Points on a hilly landscape, in no order, each with its height.
A ball rolls from a point to the lowest of its 4 nearest points, and stops where none of them is lower. Distance is the straight distance between rows; heights are no part of it.
(266) height 520: [ 15   8   8  -4 -11  -6  15   1   0  -7  -3   3   2  -2  -1  -4  -2   2
   8 -12]
(651) height 481: [ 19   1   0   1 -14  -6 -32  -9  24 -14 -21   4  -9   9  -9   0  16   5
   5  -6]
(910) height 540: [ 30   0  14   0   6  -4  -8  -3  25  -1 -16   2  -9  -5  -7  11   9  -3
  10 -16]
(285) height 230: [  7   2  -7   6  17  11   1  -5   7   8  -5  11  -8  -3   3  -5 -16  -2
  -4   8]
(725) height 524: [ 15  -5 -11   7 -27  -7 -36 -11  16  -8 -21  -4  -6   3 -12  -4  13  14
  12   5]
(181) height 368: [-41  -9   1  -3  -7   1  16  11 -30   6  18 -17  10  -2   4  13  -3  -6
 -12   7]
(904) height 521: [ 17   5   6   5  17   0  15  -1   5   3   0   8  -5 -11   8   1 -12   5
   1   0]
(890) height 493: [ 32   7   7  -7 -23 -15  -9 -10   0  -3 -13  -2  13  -3  -4  -2  15  16
  11 -10]
(669) height 198: [-16  -2 -13  11  17   8   3  -3   2  12   7   5  -7  -2   5 -10 -13  -7
  -9  11]
(107) height 100: [-26   6   3   0  15   8  26  14  -5   7  27  -3   3  15   8   4  -6   4
   4   4]
(407) height 67: [ -3  -8  12  -6   0  -3  17   7 -29  -2  25 -18  25 -18  11  20 -18  -8
 -12  -1]
(760) height 452: [ 18   2  11  -5 -22 -16  -1  -7   5  -5 -13   0  11   6  -1 -11  19  17
  11 -16]
(467) height 380: [-30  -9  -5 -14   0   2  -6  13 -30  -3  28 -22  18 -20   2  10  -9 -15
 -22   9]
(793) height 340: [ 11   2  21 -11  13  10  16   8 -17   3  29 -12  21 -12  14  20 -19  -3
  -5   2]
(800) height 342: [ -3  -3  12  -6  19  13  16  15 -26   8  32 -18  22 -17  11  21 -11  -5
  -2   7]
(791) height 476: [  3   4  -4   4 -10  -2 -17  -7  20  -6 -20   7 -14   7 -12  -3  13  -4
   2  -6]
(49) height 542: [ 37   6   8  -3 -16 -17 -12  -5   5  -1 -13  -8   5 -10  -8  -1   7  -2
   9 -10]
(819) height 477: [ 19   5   9  -1  -8  -8  -5  -5  15  -9 -20  10  -9   0  -5  -5  12  -1
   7 -13]
(573) height 240: [-20   0 -10   5  21   6  11   4  -1   7   8  10   0  10   7 -10 -10  -2
 -10   5]
(795) height 410: [ 11   1   3   1   6  -1 -10 -12  21  -1 -20   9 -16   3  -5  -3   3  -1
   3 -11]
(2) height 471: [  8   5   0   1 -21 -11   2   0  -6   0 -12   0   8   5  -8  -5   5   1
   2  -4]
(435) height 463: [ -3   9   8  -3 -10  -7  18  -4   0 -11  -4  11   9  11   0  -6   9   6
   2 -12]
(549) height 276: [  3  -2 -19   2 -29 -11 -23  -2  -8  -1 -18  -1   6  -2 -10 -16   4   1
   2  10]
(750) height 592: [ 25   4   7   0  30   2  11   2   7   3   7   8  -3  -3  14   2 -18   5
   1   1]
(232) height 253: [-17   7  -9   7  10   7  12  -1 -10   6   8   5   0  -5   5  -5  -9  -3
  -7   7]
(225) height 346: [ 16   0 -18   2 -22 -13 -11   4 -14  -2  -4  -6   9 -11  -2  -4  -6  -7
  -3   4]
(134) height 304: [-28  -3 -13  10  -6   1   8   5  -9   8   6   1  -2  -3   6  -8  -7  -5
  -6   2]
(797) height 220: [  0  -6 -21   6  14   9 -10  -5   7  12  -8   3 -15  -8   5   0 -20 -16
  -8  10]
(342) height 392: [ 19   3  18 -11 -21 -14 -13  -3  20  -9 -17   5   0   9 -14 -11  29  16
  12 -14]
(555) height 420: [ -8   4   5   3  -6  -3  15  -2  -1  -7 -10  14  -5  13  -4  -7  10  -5
  -1 -12]
(922) height 245: [  5 -14  19  -5   3  -1 -24  -5  27 -14 -16  16 -25  13 -12  -5  29  -3
   9 -16]
(321) height 564: [ 19  -2 -13   6 -17  -2 -37 -10  17  -6 -20  -8  -7   1 -15  12   8   2
  11   2]
(479) height 377: [ 11   1   2   1  25  13  18   8 -10   9  29   1   7  -9  11   3 -22   5
  -5  15]
(9) height 244: [  6   4  -6   2  23   8   0   1  -2   6  14   1  -1 -10   4   2 -24  -4
  -5  13]
(58) height 445: [  0   6  -6   2 -31 -12   9   5 -11  -3  -4   3  14   9   3 -14  10  10
   3  -4]
(5) height 416: [  2   3   2  -4  29  21  23  11   0   7  39   1   8   6  15   5 -10  17
   5  17]
(398) height 239: [-14   1   2  -7  25  13  25   5  -4   2  27   5   1  18  17  -2  -2  15
   2  10]
(840) height 354: [-16  10  14  -7  16   5  32   6  -1  -3   7  14   8  20  13  -1   5   5
  10  -9]
(302) height 565: [ -4  -9 -10   2 -18  -2 -37  -7  19  -4 -24   0 -16   1 -19  -2  12   0
   6   2]
(960) height 479: [ -8   1   1   0 -15 -12  11   3 -18  -5  10  -8  10   0   4  -1  -3   1
  -4  -8]
(498) height 403: [-38  -4  -9  -7 -12  -5   8   7 -23   7  18 -13   6  -7   3   4 -11  -9
 -12   3]
(570) height 126: [ 23  -8 -13   0 -26 -11 -30 -10 -10   2 -17 -11   5 -13  -7   1  -1  -7
  -2  12]
(798) height 639: [ 34   3   9  -8 -14 -11  12  -4 -13  -9   9  -5  17 -14   5  14  -7  -4
   0  -7]
(715) height 289: [-20   0   7   1  13   8  18   0   3   1   0  11  -2   8   3 -12  -1  -2
  -6  -1]
(387) height 560: [ -9  -4   9  -2  23  15  27  10 -12  13  38  -8  11   1   7  15  -8   7
   6  14]
(389) height 225: [-51 -10 -15   5  16   8  15   8  -8  28  28 -12   0  -1  11   1   3   2
  -2  12]
(154) height 306: [ -3 -10  23 -11   8  -1   2   1  21 -15 -17  19 -17  16  -8 -13  16  -8
  -2 -15]
(758) height 378: [ -5   6  14  -1   1   0  27  13 -15  -2  21  -5  25   1   7  17  -3   4
   2  -5]
(35) height 499: [ 26   8   8   2  13   0   8  -7  14   2  -7   1   0  -6   5   4 -11  -7
   6  -2]
(935) height 448: [  0  -2   4   2  15   5   9   6 -20   7  23 -12  10 -14  12  12 -18  -1
  -7   8]
(633) height 539: [ 12   6  13   1   2  -4  11   5 -16  -3   9  -1  13  -9   6   5 -13  -7
  -6   1]
(709) height 555: [ 22   2  -2   2  -8  -6  -1  -2   1   0 -10  -8   1 -14  -4   4  -1  -1
   9  -6]
(177) height 221: [ 22  -2  -7  -1 -20  -8 -29  -6  -7   2 -12 -10   6 -14  -6   0   1  -1
   1   3]
(594) height 395: [ -7   0 -13   7  -1  -1  -1  -9   5   0 -14   9  -5   1  -4  -4  -4 -13
  -4  -2]
(251) height 279: [-30  -4 -12  12   9   8  10  -1   8   4  -4  11 -10  15   3 -16  -4  -8
 -12   9]
(140) height 330: [-21  -1  -6   3  15   8   7   2 -19   9  28 -12   3 -19   8   0 -14  -6
 -11  15]
(436) height 404: [ 16   3  -4  -1 -10   1 -14  -1 -15   1  -5  -8   7 -16   0   5 -17 -13
  -4  -3]
(848) height 462: [ 12   1  14  -4 -22  -4 -32  -3  22  -6 -24   9 -15  17 -15 -12  33  14
  11 -12]
(834) height 394: [-21  -6 -20   4  26   8   5   4  -6  21  23  -2  -2  -5  12  -6 -19   4
  -8  15]
(517) height 419: [ -3   2  -9  -2 -21  -7  -1  -4  -8  -4  -5  -8   5  -2   0  -4   0   3
  -5  -5]
(696) height 552: [ 27  -6  -4   3 -23 -10 -40 -11  11  -4 -20  -9   1   1 -11   5  15  18
  15   8]
(430) height 159: [ 14 -10  11   0   7   3 -37  -7  32  -9 -20   8 -24  10 -18  12  24   5
   4  -7]
(455) height 360: [-19  -2 -17   0 -22  -3   2   2 -13   2  -5   0   2   3   2  -8   6   0
  -7   1]
(453) height 399: [ -5   2   7  -2  12   2  23   4 -13   1  17   1  10  -6   8  10 -13   4
  -1   2]
(263) height 224: [-27   2  -1  -3   8  11  17   9 -20  10  28 -17   8   0  12  12  -9   1
  -1   6]
(102) height 550: [-11  -7 -15   8  -7   2 -32  -3  13 -11 -28   5 -20  13 -20  -2  10  -7
  -4   8]
(803) height 382: [  0   0  -5  -3 -30 -14  -8   1   2  -4 -18   2  -1  11  -8 -14  18  10
   4   6]
(41) height 323: [  5   1  19  -8 -10  -7  -8   1  21 -14 -19  11  -9  17 -13 -15  27   1
   6 -15]
(138) height 88: [ -2  -3 -14  11  15   6  -2  -2  -6   7  -2   1  -8 -15   6   2 -17  -8
  -6   9]
(149) height 339: [-1  4 -4  7 -4  3  7 -1 -6  4 -7  7  0 -3  1 -4 -7 -5 -2 -7]
(496) height 486: [  6   7  15   2  11   1  16  -2  17  -8 -12  19  -5   7  -2  -7   7   2
   8 -14]
(315) height 355: [  4  -1   8  -5   8   2  -4  -5  21  -8 -23  15 -21  10  -8  -6   8  -6
   2  -8]
(80) height 432: [-18  -6  -5  -4 -17  -3   6   7 -32  -2  12 -12  14   3   0  -3   0  -3
  -9  -3]
(46) height 267: [-8  4  2  3 23 12 24  1  2  5 17  7  1  7 14 -6 -7  7  0 10]
(203) height 484: [-11  -3  -5   0 -17  -5 -13  -1   9 -10 -25   7  -9  17 -15 -11  16  -7
   0  -8]
(542) height 415: [ -2  10  12  -2  25   6  33   2  -7   5  16   1   6   1  14   1 -11   5
   7   4]
(65) height 492: [ 26   0  -3   1 -10  -4 -32 -14  32  -9 -18  -5 -11   0 -15   8  19  10
  14  -9]
(412) height 365: [ 17   6  -5   5  21   6  -1  -7  17  -3 -11   7 -16  -4   7   4 -14  -6
   0  -2]
(954) height 296: [-31  -4   7 -12   1   3  15  15 -24   1  35 -23  15 -12  11  20  -1  -8
 -14   5]
(178) height 543: [  5  -9 -10   6   4   6 -33 -14  23  -6 -26   2 -25  -6 -17   8   2  -7
   4   2]
(356) height 438: [ 24   4  14  -4 -10  -9 -22  -9  21 -10 -16  -1  -7   7 -12   0  24  11
  14 -14]
(731) height 393: [-11  -7 -11   3  26  12  12   9 -11  16  27 -11   7 -13  14  -3 -14  -4
 -17  24]
(14) height 437: [ -2  -7 -13   5 -14  -4  -6   0 -21   1   0  -7   4 -15   2  -4  -9 -10
 -15   2]
(171) height 157: [-31   3  -4   4  18  10  24   6  -4  12  24  -3   3   7  11   2  -4   2
  -2   5]
(280) height 450: [  1   3 -12   5   4   2 -17  -6  12   0 -22  10 -14   1 -12  -1  -3  -8
   3   0]
(120) height 235: [-14   6  14  -4  18   5  26  13 -15   3  18   1  14  13   7  12  -5   4
   8  -3]
(365) height 525: [ -3  -6   2  -2 -17  -3 -32  -7  24 -11 -25   9 -24  17 -19  -5  27  10
   1  -8]

For each start below, name the point where the ball stops.
(435): (138)
(725): (430)
(178): (138)
(80): (138)
(910): (430)
(266): (138)
(302): (430)

Call two points neighbours if one is among the 4 nearest of the other. Go from one point of each pair to the other, from neighbour to neighbour, staying as low as possible. Name the highest point that can't be avoided.
(430), (407): (795)
(570), (407): (517)
(407), (107): (954)
